Points, in no order, along strands that fork, close into loops and pass close to each other.
Points whose rows are less than 6.2 apart are linked; no others are. Some points are linked to none.
(823): +0.81 +0.61 -0.26 -2.93 -2.31 +0.96 +0.86 +0.35 +0.24 +0.10 -0.70 -0.99
 +0.77 +0.23 -0.81 +1.10 +1.76 -0.45 +0.54 +1.01 +1.29 -0.86 -0.54 +2.30
 +0.68 -0.69 +1.20 -0.63 -0.62 -0.48 -0.57
(370): -1.09 -0.02 -0.34 -0.49 -3.00 +1.60 -0.13 -0.37 +1.26 -1.16 +1.14 +0.49
 +2.55 +2.00 -0.34 +0.36 +0.83 +0.73 -1.40 +2.06 -0.59 +0.13 -0.32 +1.04
 +1.92 +0.23 +2.27 -1.44 -2.89 +1.68 -1.16
(426): +2.32 -0.34 +0.24 -0.29 -1.71 +2.05 -0.96 +0.87 +3.52 +0.09 +0.62 -1.25
 +0.48 -0.27 -2.73 -0.70 +1.39 +0.44 +1.50 -0.02 +0.50 -1.89 -1.18 +0.51
 -0.43 -0.68 -0.66 -1.45 +0.13 -1.32 -2.67
(368): +1.28 +0.42 -1.88 +0.81 +1.71 +0.57 +1.42 -0.68 -0.49 +0.43 +1.41 -0.82
 +0.70 -2.58 -4.86 -1.04 +0.59 -1.26 +3.89 -2.10 -1.64 -1.13 -1.61 +1.43
 +0.73 +1.40 -0.40 -2.41 +1.35 +0.46 -1.38
(719): +1.26 +1.78 +0.46 +0.00 +3.92 -0.65 +0.31 -0.80 -2.83 +1.77 -0.91 -1.23
 -1.82 -2.48 -1.15 +0.62 +0.75 -0.60 +2.78 -1.75 -2.46 -0.27 -1.58 +0.24
 -0.61 +0.61 -2.18 -3.12 +1.81 +0.30 +2.38
(879): +0.57 +1.28 -0.07 -0.99 +3.57 -0.02 +0.19 +0.06 -0.50 +1.54 +0.24 +0.18
 -3.10 -1.40 -0.32 -1.19 -2.68 +1.88 +2.64 +2.33 -1.47 +0.05 +0.41 +0.92
 -0.17 -1.18 -0.52 +0.46 +0.89 +1.21 +1.68
(381): -0.35 +0.59 +1.29 -1.26 -0.59 -3.85 -0.01 -0.79 -0.72 -2.69 -1.22 +0.50
 -2.19 +1.77 +2.28 -1.49 -1.64 -0.63 -0.90 -1.86 +3.01 +0.89 +3.67 -2.01
 +0.14 +0.40 -0.25 +3.81 -0.17 -0.98 -0.07
(816): +0.90 -0.21 -3.52 -1.41 -2.73 +2.06 +1.04 -1.29 +1.65 +0.52 +0.43 -2.02
 +2.65 -0.63 -1.79 -1.52 +1.84 -2.80 +3.21 +1.59 +1.30 -2.30 -1.17 +2.09
 +0.42 +1.87 +2.77 -1.21 -1.67 +0.13 -2.61
(22): -1.66 +0.54 +0.01 +0.44 -0.39 -0.28 +0.81 -0.35 -2.62 -0.25 +0.18 +0.91
 +1.61 +0.92 +0.78 +2.53 +0.61 -1.11 -3.24 -2.31 -0.50 +1.50 -0.37 +0.95
 +1.14 +0.20 +0.17 -0.49 -0.76 +0.67 +1.45
(843): -0.48 +1.25 -0.38 -3.80 -1.35 +1.10 +0.18 +0.19 +0.39 +0.93 -1.37 -1.74
 +0.68 -0.05 -0.33 +1.04 +3.32 -1.37 +2.09 +1.90 +2.17 -0.01 -0.09 +0.48
 -0.48 -0.63 +0.79 +0.47 -0.70 -0.16 -0.85
(185): +0.05 +1.01 +2.09 -2.92 +1.26 -0.64 -1.41 +1.30 +1.16 +0.10 -1.42 -2.09
 -2.20 -1.08 -0.47 -0.68 +1.83 +0.42 +3.67 +0.67 +1.76 -0.48 +0.29 -2.59
 -2.09 -1.36 -1.54 +1.54 +1.11 +0.06 -0.73
(89): -1.88 -0.14 +0.26 +1.93 +1.31 +1.98 -2.02 +0.33 +2.26 -1.73 +0.73 +1.08
 +1.69 +0.90 +0.49 -1.69 +0.01 +0.05 -1.15 +0.67 -0.16 +1.88 +0.31 -1.96
 -1.00 +0.67 +0.14 +3.16 -1.19 -0.15 -1.68
(594): +1.32 -1.14 -2.23 +0.10 -2.00 -1.27 +1.94 -1.01 -1.11 +1.26 +1.16 -0.27
 -0.11 -1.08 -1.97 +1.23 +0.10 -0.69 +0.87 -2.01 +0.47 -1.60 -1.51 +3.07
 +1.36 -0.25 +0.55 -2.72 +1.12 -2.44 +0.94
(965): +0.43 -0.73 +1.13 -2.00 -3.74 +1.37 -0.20 +1.09 +1.66 -2.31 -0.44 -0.65
 +1.17 +2.26 +0.64 +0.41 +0.11 +1.08 -1.28 +2.57 +0.23 -0.81 +1.35 +0.27
 +1.12 -0.35 +2.25 -0.80 -2.05 +1.62 -1.43
(38): +0.72 +2.19 +2.28 -0.76 +3.69 -0.03 -1.46 -0.76 -2.26 +1.45 -1.61 -1.47
 -1.84 -1.20 +0.13 +0.64 +1.54 -0.26 +2.45 -1.49 -1.81 -0.10 -1.75 -1.11
 -1.36 +0.51 -2.68 -1.72 +1.27 +0.12 +2.32
(771): -1.02 -1.27 -1.67 +3.23 +0.24 -1.46 +2.15 -2.02 -3.24 +2.34 +1.78 +2.29
 +0.77 -0.85 -0.24 +2.38 -1.65 -0.09 -1.82 -2.15 -0.74 -0.25 -2.34 +1.15
 +0.62 +1.08 +0.43 -1.65 +1.03 -0.14 +2.32
(11): +2.40 -0.78 -0.87 +0.56 -1.29 -0.53 +0.93 +0.32 +0.13 +1.38 +0.21 -0.46
 -1.31 -1.77 -1.23 +1.60 +0.31 +0.83 +0.04 -1.86 +0.31 -1.23 -1.35 +2.24
 +0.24 -1.57 -0.84 -3.11 +1.71 -2.41 +0.33
(882): -1.13 -1.43 -0.53 +0.45 +0.53 -0.81 -1.53 -0.50 +1.29 -2.25 -1.01 +1.51
 +0.00 +1.58 +1.78 -2.89 +0.03 -1.72 +0.22 +0.69 +3.08 +1.36 +2.79 -4.32
 -0.75 +1.48 +1.07 +4.64 -0.09 -0.13 -1.87
(249): -2.71 +1.07 -0.42 +3.54 +1.67 -0.51 +0.16 -0.92 +0.01 +1.19 +2.33 +2.36
 +0.44 -0.20 -0.16 +0.42 -1.65 +0.96 -2.51 -0.17 -1.35 +1.66 -0.84 +1.64
 +0.36 -0.16 -0.75 -0.43 -0.65 -0.17 +1.11
(54): -1.99 +0.85 +0.24 +2.12 +0.41 -1.69 -0.98 -0.78 -2.06 +0.28 +0.40 +0.06
 +0.90 -0.12 +1.66 +2.31 +1.78 -1.56 -2.19 -3.33 -0.95 +2.37 -0.58 +0.28
 +0.03 +0.22 -1.30 -0.60 -0.59 -1.86 +1.93
(892): -0.01 -1.61 -0.35 -2.17 -0.93 -1.46 -0.15 +0.41 +0.61 -1.50 -2.48 +1.45
 -1.31 +2.30 +2.07 -2.29 +0.58 -1.08 +0.65 +2.08 +6.09 -1.23 +2.68 -4.83
 -0.26 +0.62 +2.08 +2.43 +1.62 +0.26 -1.69
(656): +1.93 -1.18 +0.03 +0.36 +0.30 +0.86 +1.40 -0.67 -3.81 +0.91 -0.85 +0.49
 +0.96 -0.77 -0.11 +2.48 -0.61 -1.69 -1.14 -2.33 +0.25 -1.29 -2.75 +1.25
 -0.18 +1.33 +1.42 -0.45 +1.84 +0.37 +2.42
(842): +0.64 +1.87 +1.43 -0.65 +3.65 -0.67 -0.78 +0.07 -1.65 +1.44 -1.06 -0.69
 -3.52 -0.76 +1.09 -0.63 -1.68 +1.27 +1.65 -0.03 -1.57 +0.20 -0.47 -0.91
 -1.00 -0.75 -2.10 -0.08 +1.32 -0.37 +2.94
(921): -0.82 -0.39 +0.39 +2.90 +0.45 +1.12 -1.10 -0.13 +1.09 +1.20 +2.28 +0.69
 +1.04 -1.02 -1.20 +0.68 -1.39 +2.22 -0.03 +3.43 -2.76 -0.24 -1.44 +2.18
 -0.20 -0.42 +1.22 -1.13 -1.13 +3.60 -0.33
(907): -0.51 -0.88 +1.39 -1.79 -2.31 +0.73 -0.07 +1.27 +0.81 -2.93 -1.11 -0.45
 +0.91 +2.31 +1.81 -0.59 -0.36 +0.74 -1.49 +2.31 +0.37 +0.12 +2.23 -0.93
 +0.60 -0.25 +1.84 +1.63 -1.61 +1.93 -1.53
(608): -2.13 +1.75 +0.99 +0.88 +1.87 -1.55 -1.77 -1.43 -1.63 +1.36 -0.32 -0.82
 -0.44 +0.04 +1.21 +1.53 +1.58 -0.82 +0.00 -1.89 -1.03 +1.83 -0.26 -0.12
 -0.14 +0.02 -2.40 -0.73 -0.51 -2.47 +2.19
(444): +2.00 -0.29 -1.11 +0.01 -0.18 +3.81 -0.47 +0.14 +3.39 +0.08 -0.18 -1.36
 +1.81 -0.05 -2.38 -1.74 +2.00 -0.35 +2.55 +1.80 +0.42 -1.56 -1.41 -0.51
 -0.73 +0.99 +0.58 -1.43 -0.78 -0.10 -3.33
(689): -0.90 -1.34 -0.04 +0.92 +0.73 -2.10 -2.30 -1.21 +1.14 -0.88 -0.33 +1.18
 -1.43 +1.04 +0.04 -3.00 -0.28 -1.07 +1.44 -0.65 +2.49 +1.41 +2.81 -3.95
 -0.65 +0.80 -0.61 +5.03 +0.15 -0.92 -1.59
(648): -0.98 +2.24 -0.50 -1.71 +2.55 -0.18 -0.59 -2.43 -0.89 +2.67 +0.28 -0.39
 -0.84 +0.30 -2.06 +0.56 +1.10 -0.76 +3.48 -0.32 +0.70 +0.66 -0.62 +0.29
 +0.51 +0.46 -1.04 -0.66 -0.16 -2.26 +1.11
(86): +0.37 -0.01 -0.64 -0.74 -1.84 +2.77 +2.48 -0.72 -0.32 -0.98 -1.10 +0.34
 +4.10 +2.08 -0.23 -0.72 +1.40 -1.76 -2.28 -0.66 +2.12 -1.59 -1.22 -0.75
 -0.01 +2.35 +1.16 -1.38 -0.34 -0.99 -1.27
(696): +0.90 -1.08 +0.81 +0.36 -0.51 -2.30 +0.12 +2.57 -1.99 +0.81 -0.93 -0.70
 -1.92 -0.58 +4.93 +1.30 -1.70 +0.48 -3.07 -0.51 -1.82 +0.46 +1.05 +0.07
 +0.35 -1.88 -1.21 +0.73 +0.99 +1.54 +2.55
(236): +0.14 +2.15 +3.06 -2.20 +1.53 -0.31 -1.73 -0.85 -0.59 +0.95 -2.27 -1.84
 -0.68 +0.35 +0.47 +1.69 +2.53 -1.42 +1.51 -1.45 +2.08 -0.67 -1.48 -1.11
 -1.84 +0.01 -1.61 -0.33 +0.70 -2.01 +0.92
(234): -1.34 +0.77 -0.44 -0.70 -0.01 -0.16 +1.11 -1.01 -2.51 +1.33 +0.33 +0.81
 +1.07 +0.51 -0.28 +1.99 +0.31 -0.51 -0.85 -0.27 -0.45 +0.88 -0.65 +2.04
 +1.23 -0.15 +0.56 -0.69 -0.57 +0.02 +2.04
(733): +1.46 -2.17 +1.24 +1.60 +0.18 -1.51 -0.72 +0.74 -0.98 +0.15 -0.56 -0.56
 -1.94 -1.30 +0.49 -2.47 -2.56 +2.68 +0.26 +1.23 -3.09 -0.91 +1.24 -0.78
 -1.03 -1.07 -1.15 +2.00 +1.02 +2.02 +0.48
(533): +0.17 -0.06 -3.20 -2.18 -2.59 +0.42 +1.73 -1.37 +0.51 +0.71 +0.97 -1.77
 +2.31 -0.14 -2.69 -1.04 +1.16 -3.38 +3.45 -0.29 +1.80 -2.40 -1.24 +1.95
 +0.93 +1.55 +1.79 -0.32 -0.83 -1.47 -1.12
(560): -0.32 +1.08 +0.02 -0.44 +1.20 -3.82 +0.96 -1.22 -1.71 -3.37 -0.22 +0.60
 -2.16 +1.22 +3.09 -1.44 -3.21 -0.73 -1.85 -1.73 +0.84 +1.64 +4.51 -0.55
 +0.89 +1.16 +0.34 +3.87 -0.95 +0.77 +1.62
(776): -0.51 -1.14 +0.31 +0.07 -1.67 -2.87 +0.64 +2.65 -0.99 -1.04 -0.17 -0.68
 -1.11 -0.24 +4.29 +2.26 -0.31 +0.28 -3.57 -0.80 -1.69 +1.40 +2.42 +0.57
 +0.92 -2.14 -0.77 +0.02 -0.42 +1.36 +1.42
(501): -0.54 +1.93 -1.63 -2.53 +3.00 +1.78 +0.25 -2.37 -0.38 +2.02 -0.62 +0.71
 -0.29 +0.37 -1.88 +0.14 +0.93 -1.84 +3.58 +1.40 +2.43 +0.41 -0.94 +0.57
 +0.56 +0.84 +1.27 +0.22 -0.10 -0.78 +0.60
(740): +0.29 +0.18 -0.48 -2.04 -0.24 +2.71 +0.84 +0.47 +2.00 -1.11 -1.49 +1.36
 +0.93 +3.26 +1.61 -1.52 +0.69 -0.16 -0.49 +2.09 +3.38 -0.15 +1.00 -2.63
 -0.01 +0.91 +1.72 +0.07 -0.71 -1.08 -2.13
(383): +0.40 -0.11 -0.43 +1.39 +0.11 +1.95 -1.43 +0.25 +1.16 +0.50 +1.95 -0.86
 +0.55 -1.81 -2.31 +0.20 -0.10 +2.13 +2.03 +3.37 -3.16 -0.37 -1.16 +1.76
 -0.28 -0.15 +1.49 -1.49 -0.80 +3.49 -1.40
(408): -1.10 -0.34 -1.03 +2.10 -0.11 -3.13 +0.36 +1.74 -0.16 -2.12 +0.89 -0.29
 -1.10 -0.52 +4.15 +1.01 -1.12 -0.12 -3.75 -1.60 -2.16 +2.45 +2.21 +0.11
 +0.87 -0.88 -0.90 +0.46 -0.77 -0.67 +2.09
(553): -2.44 +1.29 +0.91 +1.78 +3.29 +1.59 -1.96 -0.34 +0.67 +0.18 +0.80 +1.35
 +0.48 -0.05 -0.93 -1.18 -0.24 +0.02 -0.18 -0.47 -0.90 +2.22 -0.38 -1.63
 -1.31 +0.52 -1.56 +2.08 -0.27 -0.20 -0.14
(31): -0.85 -1.05 +0.91 -0.49 -0.75 -0.02 -0.54 +0.52 +0.98 -3.13 -1.51 +0.52
 +0.60 +1.69 +2.18 -2.10 -0.31 -0.60 -1.22 +1.13 +1.61 +0.78 +2.65 -2.88
 -0.60 +0.81 +1.25 +3.91 -0.80 +0.45 -1.79
(376): -0.23 -0.84 +1.35 -0.22 -1.45 -3.70 -1.11 -0.73 +1.13 -1.13 -0.64 +0.15
 -1.39 +1.23 +0.70 -2.43 -0.63 -0.16 +0.13 -1.17 +2.67 +0.27 +3.32 -2.22
 -0.68 -0.41 -1.06 +4.06 +0.08 -1.95 -1.42
(41): +2.62 -1.04 -0.35 -0.50 -0.38 +2.52 +2.29 -0.02 -2.16 -0.62 -2.01 -0.25
 +2.45 -0.16 -0.24 +1.11 +0.14 -2.04 -1.34 -0.35 +0.97 -2.10 -2.45 +1.57
 -0.15 +1.55 +2.71 -0.79 +1.21 +0.72 +0.60
(640): +0.45 -1.38 +0.61 +1.05 -1.90 -0.32 -1.18 +1.34 +0.94 -0.17 +0.84 -0.33
 -0.64 -0.29 +0.01 -0.10 -0.52 +2.71 -0.59 +0.71 -1.62 -0.28 +0.19 +0.50
 +0.10 -1.88 -0.52 -0.27 +0.13 -0.70 -0.46
(849): -0.70 -0.59 +1.92 +0.39 -0.14 -0.20 -2.17 +1.70 +1.40 -0.36 +0.19 -1.01
 -0.53 -0.48 -0.66 -1.37 +1.12 +0.93 +0.77 -0.49 -0.74 +0.79 +0.89 -2.40
 -1.70 -1.22 -2.73 +2.11 +0.25 -0.75 -1.38
(363): +1.65 +1.54 -0.26 -0.04 +4.20 +0.39 +0.99 +1.00 -0.38 +0.95 +0.23 -0.01
 -2.74 -2.75 -1.18 -1.26 -2.55 +1.89 +2.53 +1.40 -3.38 -0.06 +0.07 +1.07
 +0.09 -0.45 -1.37 -1.68 +1.78 +2.36 +1.04
(541): -1.07 +0.92 -1.37 -0.15 +0.94 +0.52 +1.19 -1.76 -1.39 +2.24 +1.11 +0.31
 +1.00 -1.09 -2.39 +0.73 +0.01 -0.29 +1.50 +1.07 -0.80 -0.06 -1.27 +3.01
 +0.69 +0.31 +0.93 -0.65 -0.29 +0.63 +1.34
(714): +1.36 -1.31 +1.73 -0.22 -2.92 +0.37 -1.87 +1.38 +3.52 -0.75 +0.67 -0.96
 +0.06 +0.35 -1.24 -0.61 +0.15 +1.72 +0.16 +0.55 +0.35 -1.62 +0.09 -0.37
 -0.78 -1.51 -0.91 -0.17 +0.11 -1.38 -2.26
(323): -3.23 +1.54 +0.19 +2.77 +2.89 +0.68 -0.72 -1.58 +0.08 +1.82 +1.96 +1.44
 +1.29 -0.84 -2.47 -0.30 +0.26 -0.04 +0.13 -0.74 -1.38 +1.70 -1.28 +0.07
 -0.55 +0.61 -1.90 +0.14 -0.51 +0.17 +0.27
(160): +0.70 -1.73 -1.32 +2.38 +0.77 -1.28 +1.75 -1.76 -3.76 +2.31 +0.78 +0.97
 -0.18 -1.42 -0.66 +2.16 -1.24 -0.66 -0.15 -2.98 -0.64 -0.84 -2.56 +0.67
 -0.02 +1.23 -0.02 -2.15 +2.01 -1.09 +2.71
(384): -2.55 +1.56 +0.10 +0.48 +2.73 +1.18 -0.06 -1.43 +1.44 +1.66 +1.41 +2.95
 -0.53 +0.61 -1.39 -0.43 -2.68 +1.19 +1.08 +2.82 +0.72 +1.00 +0.13 +1.42
 -0.04 +0.20 +0.62 +0.88 -0.67 +0.90 +0.53
(825): +1.78 -1.36 -1.51 +1.80 -0.74 -0.78 +0.72 +1.25 +1.13 +1.05 -0.04 -0.66
 -3.04 -1.67 -0.16 +0.35 -1.57 +2.90 -0.46 +0.20 -1.24 -1.05 -0.37 +0.66
 +0.80 -1.86 -1.85 -3.68 +2.08 -2.36 +0.48
(757): +1.65 -2.01 -0.33 -0.17 -2.55 +2.14 +2.38 -0.03 -1.89 -1.36 -0.92 +0.31
 +3.20 +0.62 -0.54 +1.64 +0.48 -1.65 -2.27 -1.44 +1.09 -2.41 -2.10 +0.69
 +0.33 +1.93 +2.44 -1.66 +0.57 +0.85 -0.20
(933): -0.97 -0.41 -0.87 +3.04 +0.89 -3.54 +0.23 +0.59 -0.14 -1.93 +1.12 +0.01
 -1.14 -0.74 +3.45 -1.11 -2.96 +0.08 -3.11 -0.68 -2.32 +1.82 +2.64 +0.23
 +0.21 +0.02 -0.76 +2.57 -0.38 -0.10 +2.18
(936): -0.67 -1.10 +0.86 -0.17 -2.71 -2.88 -1.08 -0.07 +2.53 -1.88 +0.68 +0.22
 -0.43 +2.01 +0.43 -2.19 -0.63 +0.40 -0.39 -0.69 +1.54 +0.46 +3.53 -1.54
 +0.34 -0.61 -0.68 +3.15 -1.13 -1.93 -1.98
(587): +0.68 -0.29 -0.74 -3.36 -0.82 +1.22 +0.91 +0.48 +1.88 -1.98 -1.75 +1.57
 -0.97 +3.33 +1.71 -1.57 -0.31 -0.11 +0.26 +2.43 +4.90 -1.10 +2.21 -3.18
 +0.60 +0.59 +2.29 +0.00 +0.17 -0.47 -1.78
(773): +0.30 +1.08 -2.05 -1.39 +1.36 +1.96 +0.78 -1.48 -0.16 +1.29 +0.23 -0.69
 +0.41 -1.38 -2.57 -0.44 +0.54 -0.95 +3.39 +1.78 +0.22 -0.27 -1.08 +2.65
 +0.39 +0.34 +1.70 -0.25 -0.33 +0.65 -0.64
(746): +0.22 +0.62 +2.61 -1.44 -0.96 +0.81 +0.38 +0.94 -1.77 -0.82 -2.85 -1.16
 +1.91 +0.24 +1.63 +2.57 +2.36 -2.28 -2.88 -1.43 +1.66 -0.32 -1.37 -0.85
 -1.90 +0.29 -0.13 -0.15 +0.76 +0.11 +0.60
(621): +1.27 +1.14 -1.44 +1.22 +3.24 +0.22 +1.76 -0.57 -1.23 +0.99 +1.17 +0.22
 -0.09 -3.33 -4.25 -0.39 -0.48 +0.05 +2.89 -1.45 -2.89 -0.38 -1.51 +1.69
 +0.62 +1.27 -0.76 -3.24 +1.86 +1.35 -0.10
(747): +1.06 -1.75 +0.02 +2.31 -1.13 +2.22 -0.80 +0.18 +0.24 +0.23 +0.71 +0.75
 +1.64 -0.48 -1.70 +0.88 +0.96 +1.14 -1.36 -0.60 -1.16 -0.78 -2.77 +0.55
 -0.24 +0.16 +0.52 -1.27 +0.32 +0.57 -0.85
(588): -0.12 -1.92 +0.57 +2.72 -1.61 -0.12 -1.29 +1.77 +0.27 -1.29 +0.99 +0.85
 +0.30 -0.01 +1.86 +1.18 -0.58 +1.77 -3.35 -0.58 -2.16 +1.19 -0.05 +0.43
 +0.35 -1.31 +0.31 +0.48 -0.58 +0.79 -0.21
(389): +2.09 -1.77 -0.50 +1.14 -2.42 +1.90 -0.16 +0.01 +1.28 +0.13 +0.61 -0.41
 +1.78 -0.70 -2.68 +0.48 +1.44 +0.10 +0.38 -0.79 -0.16 -1.89 -2.58 +1.45
 -0.03 +0.32 +0.87 -2.05 +0.10 -0.35 -1.62
(895): -2.09 +1.43 +0.73 -0.65 +0.92 -1.00 -0.97 +0.14 +0.11 -1.51 +0.14 +0.60
 -0.34 +1.31 +1.91 -0.09 -0.35 -0.43 -1.19 -0.60 +0.29 +2.50 +1.77 -0.62
 +0.52 -0.37 -0.15 +2.42 -1.36 -0.95 +0.92
(467): -1.85 +0.31 -0.46 +0.67 -1.45 +1.11 -0.40 -0.80 +1.06 +0.18 +1.81 +1.06
 +2.35 +0.81 -0.77 +0.71 +0.01 +1.04 -0.73 +2.82 -1.47 +0.40 -0.78 +2.10
 +1.30 -0.03 +2.22 -0.67 -2.45 +2.32 -0.74
(258): -1.05 +0.72 -0.29 +1.72 +2.32 -4.15 +0.59 -1.10 -0.68 -1.39 +0.63 +0.91
 -1.65 -0.21 +3.31 -1.82 -3.95 -0.81 -1.82 -0.21 -1.10 +1.99 +3.39 +0.43
 -0.23 +0.82 -0.28 +3.82 -0.69 +0.75 +2.52
(807): -1.89 +2.13 +0.04 -0.94 +2.12 -0.62 -1.32 -1.39 -0.32 +2.08 +0.41 -0.03
 -1.19 +0.86 -0.73 +0.16 +0.69 +0.11 +1.94 -0.34 +0.35 +1.70 +0.32 -0.58
 +0.50 -0.47 -1.86 +0.02 -0.54 -2.66 +1.32
(657): +1.18 +1.39 -0.84 +0.97 +3.77 +0.09 +1.69 +0.02 -1.81 +1.74 +0.21 +0.03
 -1.30 -3.37 -2.20 +0.24 -0.47 +0.36 +2.13 -1.04 -3.26 -0.01 -1.52 +1.09
 +0.05 +0.51 -1.78 -3.49 +2.07 +1.57 +1.42
(45): -0.51 +1.90 +3.18 -2.84 -0.43 +0.19 +0.31 +1.60 -1.11 -2.56 -2.34 -1.16
 +0.18 +1.55 +2.79 +2.01 +0.92 -1.54 -3.29 -1.62 +2.34 +0.47 +0.78 -1.31
 -0.77 -0.44 -0.26 +0.54 -0.11 +0.71 +0.39
(42): +1.54 -0.05 -3.00 -1.00 -1.50 +3.02 +0.56 -0.71 +3.47 +1.11 -0.35 -1.06
 +2.61 +0.87 -0.94 -2.05 +2.69 -1.77 +2.57 +2.34 +2.01 -2.04 -0.92 -0.34
 -0.60 +1.52 +1.68 -1.73 -2.04 -0.99 -3.47
(445): +0.03 -1.31 -0.31 +0.17 -2.00 +1.10 -1.93 -0.18 +4.32 -1.03 +0.79 +1.33
 +0.71 +3.68 -0.12 -2.74 -0.72 +0.45 +0.49 +1.89 +1.98 -0.53 +1.35 -3.39
 +0.55 +1.05 +0.96 +1.52 -1.66 -1.24 -2.95
(127): -0.72 -0.62 +0.35 -0.38 -2.67 -0.29 -1.58 +0.27 +3.45 -1.53 +1.21 +0.76
 +0.48 +3.05 +0.05 -1.66 -0.47 +0.86 -0.50 +0.33 +1.22 +0.27 +1.99 -1.54
 +0.88 -0.14 -0.04 +1.83 -1.71 -1.80 -2.19
(920): -0.59 +0.32 +2.30 -2.26 -1.37 -1.54 +0.45 +2.41 -1.15 -1.94 -1.27 -1.05
 -0.73 +0.77 +3.02 +1.89 +0.27 -0.28 -2.80 -0.82 +0.30 +0.69 +2.01 +0.09
 +0.22 -1.86 -0.35 +1.08 -0.54 +1.27 +0.92
(164): -0.91 -1.55 +1.20 +1.23 -0.25 +0.20 -2.28 +0.76 +1.92 -1.13 +0.24 -0.31
 +0.24 +0.20 -0.58 -2.45 +0.42 +0.92 +0.88 +0.69 -0.68 +0.75 +1.41 -2.73
 -1.12 -0.46 -1.11 +3.47 -0.48 +0.11 -2.27
(108): +0.88 +0.99 -0.01 -1.35 +0.49 +3.69 +1.58 -0.22 +0.01 -1.07 -2.22 +0.73
 +2.24 +2.26 +1.02 -0.65 +0.60 -0.54 -2.11 +0.69 +2.63 -0.30 -0.75 -1.25
 -0.56 +1.52 +1.41 -0.44 +0.03 -1.29 -1.06
(305): +1.87 -0.86 -0.15 -1.84 -3.61 +0.30 +1.53 +0.72 -0.49 -0.59 -0.12 -0.12
 +0.55 +0.49 -0.09 +2.73 +0.67 +0.37 -1.65 -0.12 +0.39 -1.49 -0.32 +2.92
 +1.57 -0.88 +1.80 -2.69 -0.22 +1.05 -0.02
(315): -0.86 +1.32 -0.21 -0.32 +2.57 +0.42 +0.07 -0.81 +0.04 +1.60 +0.81 +1.63
 -1.63 +0.24 -0.62 -0.52 -2.46 +1.92 +0.88 +2.01 -0.48 +0.88 +0.31 +1.36
 +0.33 -0.70 +0.05 +0.65 -0.01 -0.18 +1.41
(530): +0.73 -0.72 -0.48 +1.89 +1.52 -0.44 +0.18 +0.65 -2.29 +2.95 -0.33 +0.58
 -1.67 -1.55 +2.14 +2.10 -0.92 +0.70 -1.73 -0.70 -2.24 +0.57 -1.36 +0.59
 -0.22 -1.01 -1.38 -1.64 +1.52 +0.98 +2.88
(487): -2.18 +0.18 -1.43 +4.50 +0.69 -1.29 +1.05 -1.26 -1.07 +1.09 +2.30 +2.93
 +0.78 -0.48 +0.81 +1.85 -1.32 +0.82 -3.86 -1.30 -1.23 +1.38 -1.45 +1.74
 +1.00 +0.09 -0.05 -1.47 -0.41 +0.29 +1.15
(421): +2.02 -1.27 -0.09 +0.93 -0.65 -1.91 +0.70 +2.46 +1.30 +0.40 -0.31 -1.76
 -3.39 -2.93 -0.34 -0.38 -0.97 +2.67 +0.74 +0.02 -1.66 -1.35 +0.54 -0.64
 -0.72 -2.00 -3.08 -3.34 +2.83 -1.27 -0.30
(868): +1.07 -1.06 +1.18 +0.33 +0.85 -1.92 -0.61 +2.48 -2.09 +2.34 -1.02 -1.84
 -2.67 -1.92 +4.40 +0.61 -0.84 +0.53 -0.66 +0.50 -2.97 +0.02 +0.17 -0.87
 -0.91 -2.32 -2.16 +0.65 +1.51 +2.58 +3.11
(33): +0.09 +1.02 +0.46 -3.24 +0.28 +0.71 -0.90 +1.13 +0.76 +0.58 -1.13 -1.99
 -1.48 -1.03 -0.60 -0.18 +2.12 +0.34 +3.65 +1.88 +1.29 +0.02 +0.21 -0.69
 -1.22 -1.22 -0.31 +1.17 +0.37 +0.23 -1.05
(563): -0.72 +0.52 +3.58 -0.92 +0.95 -1.77 -2.21 +1.02 +0.65 -0.28 -1.30 -1.78
 -1.71 -0.77 +0.88 -0.97 +1.13 +0.08 +1.53 -1.11 +0.84 +0.19 +0.98 -3.32
 -2.77 -1.07 -2.70 +2.42 +0.92 -0.84 -0.31
(827): +1.09 +0.47 -0.29 +0.08 +0.93 +1.42 -0.61 +1.25 +0.92 +0.11 +0.95 -0.88
 -0.10 -2.39 -3.17 -0.58 +1.10 +1.94 +2.68 +0.80 -3.11 -0.01 -0.53 +0.27
 -0.23 -0.13 -1.01 -1.84 +0.57 +1.94 -1.82
(153): -0.17 -1.09 +0.46 +2.92 -1.18 +1.61 -0.94 +0.65 +0.08 -1.24 +0.81 +1.59
 +2.02 +0.51 +0.77 +1.41 -0.02 +0.82 -3.86 -0.79 -1.42 +0.85 -1.54 +0.41
 +0.19 +0.08 +1.12 +0.00 -0.63 +1.28 -0.62
(574): +0.86 -1.68 -0.22 -0.91 -3.85 +0.76 +2.34 -0.06 -1.55 -1.19 -0.14 +0.59
 +1.95 +0.91 -0.63 +2.69 +0.86 -0.81 -2.38 -1.64 +0.73 -1.95 -0.76 +1.61
 +1.45 +0.58 +1.93 -2.57 -0.23 +1.46 -0.26
(454): +0.29 -0.55 -2.40 -1.47 -2.68 -0.61 +2.14 -1.62 -1.05 +0.66 +1.51 -0.51
 +1.48 -0.10 -2.68 +0.17 +0.13 -1.82 +1.69 -1.48 +1.18 -2.00 -1.38 +2.72
 +1.85 +0.84 +1.75 -1.18 -0.20 -1.82 +0.66

A fork is a point with three links, a tip a point with one. Leave the first point through the second and follow the links. Name the first fork or tip that comes.
(454) / (533): (426)
(849) / (164): (757)
(31) / (907): (827)
(533) / (454): (421)
(408) / (933): (376)
(381) / (560): (776)
(86) / (108): (892)

A piece is two or more points that can be reached from each other along the links. Count, over all rows, the pieces, the separate loops (a circle has one, a figure eight two, a Y none), the forks (points with three links) and the tips (points with one).
pieces: 5
loops: 4
forks: 6
tips: 8
